Points on a hilly landscape, in no order, each with its height.
A ball rolls from a point to the lowest of its 2 nearest points, and stops where none of them is lower. Distance is the straight distance between rows; heights are no part of it.
J435 h=284: [ -3  15   1   3  -7   5  26   4  12   8   9  -3  -2   9   3  -1   7  16
   1   5 -35   8  13  -8 -13   3   1  -1   2  -3  27  10   3   4  11   5
 -11   5  11 -10  -5   7   5]
J892 h=663: [ -1   5 -12  14  11  14   6   7   4 -11   9   2  14 -16   4  10 -21  15
  10  -1 -22  -3  12   0   0  -6   2  -2  -6  -5 -11  -4  12  13   2  10
  -5 -12   1 -21   6  10   3]
J531 h=439: [ -7  -7 -16  -6  -1  10  -2  -4 -12 -12  -7   6  14  19  -5   0  -3  13
  -1  18   6   3  -3  21  -2  -4 -12   6 -15  20  -2  -7  -7   0   6  17
  10  -2  -3   3  -1  -1   5]
J569 h=176: [  0   1  -6 -12   8  10  11   6  -1  10   8  -1  -1 -17   3   2   8   3
   0 -20 -11  -2 -12  12  16  -6   7   1   4   8 -13  -3  12  17  -6 -10
   8   3  -2   4   7   0   4]
J825 h=168: [  6   7   6  11  -3  -1  12   1  -3   6   1   7  -1  20  -6   2  -7   3
   9  17 -10  -1  -1  -2  -2  -1 -10  -6 -13   4   5   2   5  17  11   7
  -6   5  -2  -5   3   4   2]
J304 h=392: [  4   4  15 -16  -8  -6  -5  -1  -1   8  10 -16  -8   4  -1  -5   5   9
 -11  -7  18   0  -4   9 -20  10 -13   5  -1  14  11  10  -3  23 -12  -7
  -5  17  11  -3   0   5   9]
J106 h=573: [  0   2  25   1 -16  -9 -12 -18   5   3  -1 -12  -2  13   8   5   6   9
   0  -7  10  -2   9 -24 -14   6   7  -7 -11   6  25  14  -3 -12  -7   0
   2  -2   7  -1  -8   1  -2]
J322 h=378: [ 11  -2   0   1   7 -18 -12   0   6  21   6  11  -9 -21  -6  -5   7 -20
  -3 -10   4  -3  -8  -2  11  -7   1  -5   0 -11 -14  -6   7  14  -7 -23
  10   9  -3  10   8  -8 -10]
J997 h=607: [ -7  18 -15   6   7  -8  13  13  -2   3  -3   0  -8  -2  -1  -6  -8 -11
  -2  22 -12   7  -8 -24 -17   1   1   0  -1 -21   3  11 -11  -1  14  -3
   1  13 -11   2   8   7   0]
J526 h=542: [ -2   5 -17   8   3 -23  -5   1  -1  16  -4   7  -8   0 -14 -10  -3 -15
   0  28  -3   7   2 -26 -13   7   0   2   4 -20   5  10  -7   1   5  -5
   1  18  -7  -4   1   6 -13]
J272 h=619: [-15   3   1   7 -13   5  18  -4   7  -7  -6  -4  -1   1  11  -2 -12  -7
   6  -5 -10  -8 -17 -15  -1  -6  -5   0  -3   4  -2  -3  -9 -10   7  -1
 -11  16   5  -6  -5  -9  -4]
J396 h=374: [ -3   8 -12   0  -4   3  -4   5  -3  -2   7  10   1 -15   8   4 -11   2
   8   0 -14  -3  11   7   9   8 -17  -8 -24  11   7   4  -1   5  -9   0
   3  -6   7 -17   4   2 -10]
J933 h=566: [  6   2 -10   4  10  25  -6   8   5 -18   0   3   7  -8  -3  -3 -13   2
  -8   1   5   3  -9   8   3 -10   7   9  18  -4 -23  -2   6   3  17  10
  -3 -21 -12   6   1 -10  11]
J222 h=328: [-12 -10 -13  -9  -8  16  11   2   0 -15  11   7  -2  -1  -1   2  -5  -2
   8 -10   3  -8  -4  21  12   4 -13  -1   8   8  -8 -26  -5  -2  -8   4
 -11   8   7  -3  -1 -11  -9]
J297 h=362: [  1  -4  14 -10  -6   5   5 -10   9  -2  11 -18  -1   1 -14   5  11  11
  -6 -22   6  -4  -6   6  -6   1  -2  -6  10  10  -3   5   5  21 -13   6
   2  17   4 -12   0  11   5]
J296 h=443: [  0  -4  -3   0   8  -8  -8  18  -1 -11  -3   9   4 -18   6  -1 -11  -3
 -11   1  -2   7   7   3 -12  -2  -1   9   4 -19  -8  -9  -6  -9  14  -1
  -7 -16   0  -6   6   4   4]
J136 h=314: [ 11   5  12  -2  -4 -10   1   0  13   6  13   2 -20  11 -16  -4  14 -17
  -7  10   3   9   7   3  -2  10  -8 -14  21  -9   8   5  -6  11  -4 -11
 -15  12   2  -5  -6  -2  -7]
J427 h=178: [ -6  -9  12   2   8 -17  -8 -18  -3  16 -12  -1   0   4  -3   8  24  -9
  13 -10  -3 -14   2 -20  21  -8  11 -14  -5   5   4   5   4 -10  -8   1
  20   2  -8   4   8   7 -15]
J549 h=472: [-19  -2 -11  10  10  -6  10  -9  -5  -7  -6  -2  19  -6   1   6  -3  14
  12   1 -25  -2   6 -11  -9  -9  -1   3 -14  -5   1  -1  -7 -10  -2  14
   9  10   8 -24   5  25  -6]
J143 h=604: [  2  -3  -5 -10 -10  -1  -4   2   9   2  13   7  -4 -16  -1   1  13  -9
  -4 -12   2  13  10   5  10   7  10  -8  15 -14   8  -9  -4 -18 -10 -11
  -2  -3   7   4 -12  -8  -8]
J313 h=548: [ -3 -17  -8   8   6   0  -7   0  -7   2 -17  -2   5 -17   0  -4   5   1
   0  -1   7 -14  -9  14  10  -8   5  27   6  27 -13   8   5  -7 -14   3
   3   2  11 -16  -3   0   7]
J144 h=583: [ -3   0   6   7 -16  -1   2 -13  14  -1  -6  -8  -5  -2   3  -6  -1 -13
  -2  -9   6  -3 -16 -19  -5  -7   9  -5  10   2   3  10  -5  -9  -2  -5
  -1  16   5   0 -10 -10   2]
J44 h=237: [ -5  20  -2   9  -1  11  18  -2  -3   3   6  -2  10   9   7   7 -13  11
  14   5 -19  -6  -2 -16   2  -9   4 -11 -22  -7   2   5   6  11  16   7
   9  -3 -13   5  11   2   5]
J554 h=394: [  1   1   3   2  10  -9   4  18   3   5   1   2   1 -20  11  -2   0   0
  -7  -8 -17   7  12  -3 -15  -1   9  10  10 -15   1  -5   3   3   7   0
  -7  -4   4  -6   6  12   8]
J477 h=414: [  5   0 -15   2   6  -3 -21 -14   2  12  -3   4   8  -5 -21   0  11  -2
   0  15   3   7   1 -12  19  -1  13  -6   4 -12  -1  16   5  -6  -6   6
  20 -11 -12  -3   6   7  -6]
J527 h=347: [ 13   1  12   3  -6   8  -5 -12  -4   4  -3   0   9  22   2   5  -3  16
   2   3  14   6  -2   4   2  -7   5  -8 -17  16   9   8   7   8   4   5
  11 -14  -3  16 -10  -7   7]
J755 h=504: [  3  -3 -17  10   6   4  -7   7   9 -16  -6  11   7 -21  -4  -8 -17  -9
 -11  11   0   3  -7   3  -6 -12  -3  10   9 -18 -21  -2  -2  -2  18  -1
  -5 -14  -4  -4  -3 -11   3]
J814 h=684: [-11  12   3  -4 -13  -6   8  11 -12   8   2  -2 -13   4  20  -6   0 -10
   6   7   8  -2  -1  -8  -6  16   1   7  -6   0  18   1  -5 -19  -6 -10
 -11  13  -2  13   3  -4   6]
J974 h=535: [-16   6  -1 -11   1   4  21   6  -5  -7  -3   1  -2   7   7   7  14   4
  -1  -1 -23   5   1   0  14   6  -2  -4   1  -2  13  -1  -9 -20   5   4
  -1  -2  -3   3   1   6  -3]
J754 h=234: [  5  -6 -16  -9  -5   7 -29  -9   1 -13   7   4   1 -13  -8  -3  -5   0
  -5  -3  27  -5   6  12   4   3  -9  -5  -3  13  -7  -4  -5  -1 -17   4
  12 -11  -5  -1   5  -7  -1]
J668 h=326: [  8  -6  26  -7   5 -31  -7  -9   8  12  -7   3 -10  19  -6   4  21 -12
 -10  -5   0   9   7  -7  -5  -4  -8  -7  -4  -8   6  -3  -7  -3   8  -7
   4  -5   3   6  -4  -2 -13]
J903 h=303: [  8   1  13  -1  14 -15   2  16  -6   9   7  11 -14  -4  -1   1   7 -23
   0  -2  -3  -6   1   4   9  -1  -4  -7   9  -9 -13 -11   5  16   2 -14
  -8   0 -15   8  14   0  -2]
J66 h=173: [ 14  -5 -11 -11  10   7 -22   2  -2  -2   1   5  -6 -13  -1   2   7   1
  -4  -7  15 -10   7  21  20  -1  -8  -1  -1  21 -13   4   5   9 -15  -6
  16 -24 -13   3  10  -6   2]
J540 h=393: [ -7   2  13  -5  10   6  13  -2   3  -2 -12 -14   8  -6  11  15   4  16
  -2 -25 -22  -6  -2 -10   3 -12   9  -3  -6   6  -4  12   4   7   7   7
  17 -10  -5  -8   8  11   2]
J354 h=512: [ -7  -2  -3   1   3  17  -2  15   0 -22 -11 -10   2  -4   4   2  -9   9
  -2   4   0  -7   2  14  -4   5  -5  13  13  16  -7  15  -5  -6  -4  16
  -8 -13   9 -25   0   3  11]
J203 h=474: [ -2 -12 -14  -1   8  10 -14   1  -8 -23  -9   2  13   4 -11   0  -8  12
  -8  16   8   2   4  19 -12  -2 -12  12   1   9 -12  -4  -7  -3   3  20
   3 -13  -3 -16   4   8   8]
J820 h=227: [ 18  -7  20   4   8 -12   2   4   8   6   7   8 -15  -1  -7  -2  13 -21
  -5  -2   8  -1   5  10   8   0   2  -4  29 -11 -10  -6   2   7  -1 -12
 -15  -3  -3   6  -6  -7  -1]
J546 h=545: [ -4  -3  -9   7   2   3 -12   1  -1  -6  -8  -9   0 -17  -1  -2  -1  -2
   4   2   2 -10  -2   2   8   1   0   8   7  17  -6  17  -2  -7 -20   6
   1  -1   4 -26   3   9   6]
J451 h=238: [ -5  -6  -3  -8   2  12  13   0   6   4  10  -6   5 -16  -1   3   6   1
   2 -28  -7  -1  -9   1  14  -7  21   3  19  -3  -9 -16  12  -1  -3  -3
   0   8   4   7  -2  -3   0]
J695 h=554: [ -7  16 -13   7   1  21   6  13   2 -19   3 -11  -3  -6   3  -9 -22  -1
   2  12  -5  -2  -7  -1 -12   6  -3   2  10   1  -4  22  -8   3   0   8
 -14   3   3 -23   5   3  11]
J936 h=610: [ -1   5  -7   0  12  30  16  11   6 -13   0 -10   8  -1   2   4 -13   9
  -1   0 -13   0 -12   8   5  -9  10  11  15   6 -16  -1  10   8  15  11
  -7 -12   0   1  -3  -2  16]
J542 h=229: [  9  -5  15  -2 -11   1   3   5   6 -10   1   6  -5   4  13   3  -6  -1
  -3 -12   8   1   9  21  -2   4 -11  -1  -2   6   0 -11  -3   0   2  -5
 -15 -14  12   7 -14 -20  -2]
J796 h=643: [-11  13 -23  11  18   5  29  15 -14   0   5   5   3   6  -1   1  -5   0
  17  16 -23  -5  -6   3   3  -2  -3   4  -3  -6  -5  -2  -3   2   1   2
  -3  16  -5  -8   9  17   3]
J80 h=297: [  3   7  10   5  -7   9  -2 -12   3  -4  -4  -1   8  11   5   9  -8   4
   6  -5   1  -7 -11 -12  10 -10   6 -15 -17   4  -4  12   4   3  11   8
  13 -17 -12  10   2  -8   1]
J47 h=438: [-12  -3 -26   7   6  -3   5  -8  -9   2   5  11  22  -3  -9   6  -6  10
  13   8 -18   0   7  -1   2  -6  -6  -6 -24 -11  -1 -13   1  -3   1   9
   9   9   2 -11   4  13 -17]
J594 h=526: [ 12  -1  16  14 -10 -15 -14   3   0  13  -5   6  -8  -2  10 -10  -8 -10
   1  15   8   0  10   0 -10   9  -7  10 -10   7  11  11   0   7  -3  -6
 -21   0  21 -11 -11 -11  -4]
J113 h=493: [ -8  17   9 -18  -7   5  17   5   5 -10   8 -13  -9  15   2   0  14   0
  -9  -7  -4   8  -7  -7   1   6  -2 -13  18  -5  12  10  -9  -7   7   0
  -4   4 -11  10   2   2   7]
J410 h=565: [-10   2   1   1   4   1  21  14 -14  -9  -8   8   3  18  14   9  -2   4
   6  11 -24  -1   2  11  10   1 -14   2 -11   2   4 -12  -5 -17  16   3
  -5 -10  -2   3   2   1   0]
J266 h=652: [ 11  -1  23  13  -4 -13  11 -10   9  18  -6  -4 -11  23   3  -5  19   2
  -2   3  -4  14   8  -3 -15  -2   8   1  16  -1  23   9   1   6   5 -12
 -10  13  15  16 -22  -6   2]
J289 h=346: [  1   8  -1  -8 -13   6  -9 -10   0 -13   8  -2 -12  18  -6  -7  -7  -9
  -3  10  33   5  -6   5  -7   9 -15 -13  -7   6  -1  -4 -11   2  -4  -6
  -1   9 -11  22  -1 -16  -2]
J697 h=344: [  0   7   2  -8  -9  -9 -15  -7   1  14   4   4   0  -4   2  -1  -4   7
   2   0  -3   1  11  -7   0  10 -18  -5 -30   9  19   7   0  14 -10  -1
   4  -1  12 -12  -2   5 -16]
J559 h=232: [  6  15   2   0 -15   6  13   1   8   5  14   3  -1  15  -2   2   2  16
  -5  12 -13  15   8   5  -3   5 -11 -11  -9   0  23  11   3  12   9   2
  -9  -2  10  -3 -10  -1  -1]
J598 h=231: [ 25  -7  16   7   5  -3 -22  -9   9   6  -5 -11  -2  -3 -10  -8  10  -3
 -15   2  19   2  -5  11   3  -7  10  12  18   9 -11  22   6  11 -13  -7
   2 -13   4   1 -12  -6  17]
J187 h=385: [ 18   7   6  10   1  -5 -12  -4   7  16  11   0 -15   2 -17  -8   3 -16
   0  21   7   0   3   0   4   9   4  -8  18   4   3  21   3  22 -13  -7
  -9   7  -4  -9  -2  -1   4]
J731 h=413: [  1   4 -15   0 -15  -3  -5 -17   2  15   3   6  -3   3  -5  -6   3  -7
   1   9  19  19  -7  -4   5   7   2  -6  -9  -4  13   1  -3 -11 -13 -19
   4  19  13  24 -18 -16 -19]
J204 h=483: [ -6 -12  -6  12   7   5   3   5 -11 -10  -2   7  13   8  -6   6  -9   4
  11   5  -1  -5   5 -10   1  -4  14   5  11 -21  -5 -21   4 -23   9  17
  -4  -7 -10  -4   3  11  -2]
J661 h=276: [ -1  -5  -4  -7   2  27  13   3 -12  -4   7   1  10  13   4  11   0  21
  13  -7   0  -5   5  15  18   1  11  -2  -2  13   2 -16  13  -1   2  14
   2 -13  -8  16  -1  -2   6]
J884 h=285: [ -1   6   0   3  -1  -5 -20  11 -14   2  -9  11  -5   3  12  -2  -6 -14
   6  14   8  -6   7  -3   9   7  -5  -3 -17   7   5   5  -2 -15   0  -7
   1 -18 -10  11   4  -5  -3]
J666 h=321: [ 20  -3  -1   8 -10   2 -25 -23  24   4  -2  -4   4  -7 -16 -13  -5   0
 -13   8  18   5  -8   4   4  -8  -2   2  -1   4  -6  20   1  16 -12  -3
  12  -5   9  -7 -15 -12   5]
J851 h=540: [ -7  -5  21  -2 -13  -6  -5  -9  -1 -14  -9 -12   2  16   6   6  -5  10
  -5  -2   8  -1   1 -15 -20   2  -2  -1 -10  -1  11   5  -8 -17   3  13
   0  -7  -2  -8  -3   5   2]
J126 h=508: [ -4 -20 -16   6  11  -4  -9  -1  -8   2 -11   6  16 -19  -2  -4   1   2
  -3  -7   5  -8  -9  16   2 -14  -1  23  -5   7 -21 -17   8   0  -7   0
   8   4   5  -2   3   2   2]
J434 h=300: [ -3   4  -3  -2  -7 -14  -9 -18   0  26  -2   5   8  -1  -1  -4   5   6
   5  -1  -7   8   7 -22  -2   4   2  -6 -25  -8  21   1   1  -1  -2  -3
  18   7   9   4  -5   6 -20]
J459 h=165: [ 21  -8  14  -5  -3  -8  -5  -3  10  -5   1   6   0   6  -1  -4   3  -1
 -15 -12  13  17   4  21  -9  -4  -9   1  -3  -8  -4 -12  -4   7   6 -11
  -8  -9  11  17 -17 -17  -3]
J840 h=290: [ -2  -1  -5 -12   6   1  -8   7 -17   4  -4  -7  -4 -10   9  -7  -4   0
  -2  -3  19  -8 -12  15  -7   5  -3  13  -8  23 -13   0   2  14 -10  -6
   5  11  -5   8  11   0  15]
J561 h=451: [  7 -14  -5   3   2  -8 -10  -7  -4   9   2   9  10 -14  -4  -5  -4  -4
   0  -9  21  -4  -7   0  -1 -10   9   7  -6  -9 -15 -20  11   6  -1  -9
   7   8   1  16   1  -7  -2]
J250 h=387: [ 13 -15 -11  10  -6  -4 -28 -24  13  -1  -8  10  10   0 -20  -8  -4   0
  -9  19  18   7  -4   3  -1  -7  -8   5 -10   0  -6   2  -1   2  -1   3
   9  -7   6  -5 -14 -12  -8]
J411 h=697: [  4   1 -14   0  -8  14  10  10   7  -5  13   2   3  -6  -5 -12  -9  -3
  -5   8  15  14  -3  16  -7   7  13   6  21 -10  -2  -7   1   2   2  -8
 -20   8  12  17 -16 -17   8]
J634 h=350: [ -3   2 -11  -4  -6 -10  -4  -6  -6  29   2   6   2  -6   0  -7   6   1
   1   0  -2  13  -5  -5  -1   3   5   6 -13  -2  17  -4   4   2  -5 -12
   7  21  12  12  -7   1  -9]
J165 h=642: [ -7  -6  -8   8  20  20  15  15   1 -11   1  -6  12 -14   7  14 -12  15
   8  -6 -23  -2   8  13   2  -5   7  14   8   3 -16 -11  13   2   5  12
  -9 -15  11 -15   0   9   7]
J743 h=233: [  6  -4   3 -14   8  -7 -25   6 -13   2  -4   5  -9  -2   4   4  14 -13
   2   1  13  -9   6  10  22   7  -2  -8  -6  15   0   5   0 -12 -11  -8
   9 -22 -16  14   6  -1  -5]
J422 h=603: [-11   5 -19  13  10  -5  15  17 -16   0  -5  14   6  -5  13  -3 -14  -6
  11  18 -19  -2   1  11  -1  -1 -10  10 -16  -3  -4 -11  -2  -3   7  -7
  -7   7   4  -1   5   5  -1]
J316 h=109: [ 11 -11  -4 -12  14  17  -7  -4   1 -10  -5  -3   1  -9  -7  12  11  14
  -6 -19  11  -8  -1  14  22  -6   0   3  12  16 -21   1  12   5  -7   4
  16 -23 -15  -1   7   2   3]
J585 h=130: [ 17  -6  20  -3   5 -13 -12  -2  13  -2  -8  -3 -12  -1  -7  -7  12 -23
 -15  -1  10  -3  -7   8   9  -5  -2   1  19   5 -10  16  -7   3  -2 -15
  -5 -10  -2   2 -11 -12   3]
J601 h=240: [  3  -1  -6  -5   4  18  -6   9 -14  -5   5   6   6  -2   6  10  -1  15
   9   1  -3  -4  18  13  18   8   7  -4  -8   8   3  -3  11  -4  -5   9
   5 -25  -9   5   8   6   3]
J353 h=319: [ -6  -2  12 -12   1 -10   9   5  -7  -7  -1  -2   0   8   5  14  -4  14
  -3  -8 -14  -9   2   8 -10   0 -28  -1 -31   6   4 -10  -5  18   3   3
   5   2   3 -13  14  14  -3]
J227 h=649: [  7   3  -1 -10  -9   8   6   4   3  -3  20  -6  -2   4  -4  -4  12   1
 -10  -9  18  19   2  17  -2   9   8  -4  21 -10  11  -9   0  -5 -11 -16
  -9   9  12  21 -17  -6   3]
J833 h=482: [ -2  -8   3   1 -11 -10 -15   5   3  -5 -11  -3  -3 -11   8 -15  -7  -9
 -10   7  18   2  -4   5 -18  11  -8  16  -2   6   1   8 -11 -11  -5  -4
 -13   8  19 -13  -9 -13   3]
J55 h=294: [  8  -2 -13  -3  -9  12 -17 -10   1 -13   5   5  -8   9 -10 -11  -5  -2
  -5  14  32   5   1  23   0   8 -13  -5   6  15  -2  -2 -12   3 -13   0
  -4   1  -3  11  -4 -21   2]
J819 h=235: [ -3  -9  25   1   5 -13  -3  -1  -6   6  -3  -3  -9   1   7   9  11  -7
  11 -22   0 -22   7 -12  11   0   8  -9   0   5  -1  -7   6  -3  -9  -1
   2  -2 -10   0  15   9  -6]
J381 h=433: [ -5 -11   6   4  11   0   7   4 -10   0 -10  -1  12   3   2   2   3   4
   0  -3   0   0  -8  -8  -3  -9  22  14  14 -13  -9 -19   8 -15  13  11
   2  -2  -7   8   4   8  10]
J958 h=340: [  1   7   5   2   1  -2  16  15  11   6   0  -2 -10  -4   8  -6  10   3
  -5   0 -28  10  15  -4 -12   4   6   4  24 -10  14   7  -1   0  10   0
 -12   0   8 -11  -3   7  11]
J414 h=505: [-12   1   5   8  -4   0   5  -5  -1  -8  -6  -9   7  11   5   2  -5  14
   3   9 -14  -3   7 -23 -19   2   4   3  -7  -9  17   8  -6 -16   5  16
   1   3   1 -21   4  15   6]
J200 h=721: [ -4  15   3   4 -13  -5   9   6  -3  14  -1  -9 -10   9   8 -14   1  -3
  -4  18   4   6  -5 -10 -19  10   1  10   3   4  19  18  -4  -1   1  -9
 -16  22   9   5  -6  -1  10]
J362 h=681: [ -8   7 -13   5  23  14  16  20 -17 -14   9   2   0  -2  -3   3 -10  -2
  15   6  -8  -4  -2   8   6   3   0   4  11  -9 -17 -13   1   6  -2   5
  -7   5 -14  -4  19  19   8]
J863 h=311: [ -9   0   4   5  11   5  25   3   5   9   4  -8  -2 -11   8   6   6   4
  12 -26 -25  -9   2 -19   0  -8  20   3  20 -16  -6 -18  12   2   7   4
   1  11  -5   3  11   8   0]
J17 h=430: [ -9  -1   3   4  10  16   9  -6  -1 -20  -6  -6   5  -4   3  19  -3   7
  13 -17 -17 -18  -2  -8  21  -8   0 -11  -3   5 -14   1   0  -4  -1  12
  10 -15 -12 -12  12  12  -7]
J978 h=391: [  6  -1  21   4  15 -29  -7   3   7  14 -16   6  -7   1   3   4  12 -15
  -4  -1 -22  -1  13 -15  -3  -9  -2  -8  -1 -11   0   5  -1   2  19  -4
   8 -15  -5  -3   8   6  -8]
J553 h=341: [  1   3   1   5  12 -18 -21   8  -7   9 -12  10   1  -6   7   3   5 -10
   3  12  -8   1  18 -18   6   3   6  -4 -11 -11   9   9   0 -17   5  -2
   7 -20  -9  -1   7  11 -10]
J751 h=280: [ -4 -10  22  -6   2 -18  -3   4  -5  -7  -2   1 -10  10   2  11   0  -8
   5  -6   0 -17  10  -3  -2   4 -20  -8 -13   6   0 -14  -4   1  -5   4
  -7  -1  -2 -16  14  12  -9]
J759 h=357: [ -2   3  16 -10  14  -2  13  13  -3   0  -9  -6  -1  -4  14  13   4  13
  -7 -16 -25  -4  -3   8  -1  -5 -14   1 -13  12  -3  10   0  19   6  -2
  10  -9   0  -8   9  11   4]
J61 h=283: [ -2  -6   1  -7 -10  16  12   2   5 -17   7   1  -4   2  12  -1  -9  -3
   2 -16  12  -5  -6  20   4   1  -6   4   7   9 -10 -27  -1  -4   3  -5
 -17   3  10  16 -13 -26  -1]
J216 h=608: [  5   4  23  16 -12 -10   8 -18   8  16  -1  -4 -17  23   3   1  13   0
  11   2  -4  -5  13 -24  -8   2   7 -12   2   2  25  11   1  -5  -3  -2
  -3  11   3   5  -9  -1  -7]
J599 h=744: [  0   0   3   2  -2   4  15  10  -6   8   1  -7   2   6   4 -11   2   0
  -2   8   7   5 -11   9 -10   3  15  16  17   2   3   0   5  -1   5  -2
 -16  17   8  10  -8  -3  18]
J192 h=253: [  9  -8  12  -6   2 -24   6   5  -1  12  -3  12  -4  10  -2  -1  11  -8
 -14   1  -1  17   3   7 -11   1  -9   3  -3 -16   3 -18  -3   1  15 -12
  -7   5   5  16  -7  -6  -9]
J389 h=470: [ -2   3 -20  -4   9 -14 -13  -9   1  11  -1   4   6  -2 -27  -3   7  -4
  -2  16   0  13   2 -17  -1   2   2  -8   0 -24   1   8  -5  -3   2   7
  20   3  -7  -8   8  16 -14]
J242 h=239: [ -1   3 -14  -7   7  10   0  11 -14   4   7   0  -5 -14   1  -8   0  -9
   1  -2   9  -5 -13  17  12   2   6   8  10  10 -14  -1   5   8 -10  -9
   0   9  -7   9  11   0  12]
J506 h=327: [ 11  -9   8  -4  -3  16  -2  -3  -9  -1   3  -7   7  13   8   9  -5  22
   3 -15  20  -7   2  19  -3  -1   9   4 -10  23  -2  -6  11  14  -5   5
   7 -10   1  18  -7  -7  13]
J802 h=481: [  3   3  -6  -8  -8 -13 -19 -10   4   9  -1  -1  -1   4  -9  -7   6  -9
 -13   8  24  24  -5 -12  -4   4   8  -4   0 -15   7   7  -8 -16   1 -14
  11   0  -2  24 -11  -9  -9]
J809 h=342: [ 12  -7  11 -11   1 -12 -12   2  -3   7  -3  -4  -3  -6   3  -8  -5   3
 -12  -8  18  -1  -3  19 -18   4 -13  14 -14  15 -10   2   2  27  -6  -4
   1   7   7   0   3  -4   7]
J378 h=241: [  3   1   2  11  -1 -20  -4 -18   5  27  -4  10  -2   6  -6   5  11 -10
  14  -6  -6  -4   9 -26  13  -5   8 -20 -11 -13   8  -2   6   0   0  -6
  18   5  -4   8   4   0 -21]
J644 h=369: [ -8  -1  17  -2   4  -2  23   2  -1   1   4  -6   0  11   6   7   3   9
   4 -17 -12  -6  -1 -13  -8  -8   6   1   5 -16   0 -21   5   1  15   8
   3   8  -5   5  11   8   8]
J690 h=477: [  7  -1  -9  15   1   2 -17 -11  -2   6   1  -3   7  -2 -20  -6  -1  -1
   1  12  15   0  -8 -12   1  -3  22   2  16  -8  -7  16   8  -2  -7   6
   7   0 -11  -3   2   3   7]
J859 h=301: [-19  -2   1 -19  -7  17  24   1   9  -7   8 -21   1  -9  10   8   5  15
   0 -33 -12  -8  -9  -2   0   1   7   5  11   6   6 -10   2  -5  -7   3
  -7  13  14  -3  -4   5   3]
J829 h=568: [ -9   0 -14 -15  -9  13   1  -2   7 -10   6   1   6 -11   0   4   8   6
  -2 -11 -12   8   5   0  21   7  10 -12   6  -5  10   2  -6 -25  -4   4
   6 -11   1  -3  -8  -3  -9]
J496 h=537: [  1  -4  -8  13 -13   4  -9 -17  14  -3  -2  -2   3  -7 -11  -3  -9  -8
  -1   1   9  -3 -14 -24   3 -10  17  -6  13 -10  -9  11   1 -11  -2   0
   4   4  -5  -5  -6  -9  -3]
J532 h=653: [-14   8  -6   3  -9   3  20  15  -8  -4  -1   0  -7  -1  23  -1 -12 -13
  10  -1  -1 -10  -5  -9   5   5   0   5  -2  -4   4 -16  -4 -25   3  -8
 -14  10  -3  11   0 -12   2]
J993 h=605: [ -2  19 -11   5 -11  14  14   5  13 -12  16  -6  -5   6 -12  -7 -13  -6
  -1  15  -1   3 -12  -7  -8   6  -9 -14  10 -11  -2  11  -6  15   7   4
 -16  18  -6 -10   4  -1   3]
J588 h=407: [-10  -5 -21  -4  -1  -4 -10  -9 -10  -2   7   9   6 -15 -10   3  -3   0
  12  -3  -6  -6   6   1   7   3  -8  -9 -18  -2  -2 -11  -2  -1 -15   3
  10   9  -1 -14  13  12 -17]
J938 h=395: [ -7   7  -9 -15  -6   2  -9  -8  -8 -16   2   1   1  18  -7  -1  -6   0
  -3  13  13   6  -6   2  -5   5 -25 -12 -22   8  -2  -4 -13   1   3   7
   9   2 -13   8   9  -3  -3]
J900 h=436: [  4 -14   1   7 -14  -5 -22 -16   8 -11 -12   2   7   0  -6  -5 -13  -1
  -8  10  15   2  -2   2 -14  -3 -11   6 -10   7  -2   5 -11 -10   1   5
  -5  -5  13 -14 -13 -14  -7]
J845 h=434: [-11  10  12  -2  -6  -1  20  -1   2  -4  -2 -12  -8  20   3   1   5   3
  -2  -2  -4   1  -4 -29 -16   0   6  -4  10 -20  11  -2  -7 -12  17   5
   4  10 -13  13   5   5   8]

For each start below, name the point where the ball stops.
J313: J585
J203: J316
J204: J569
J540: J427
J594: J585
J833: J585
J814: J477
J165: J825
J113: J569
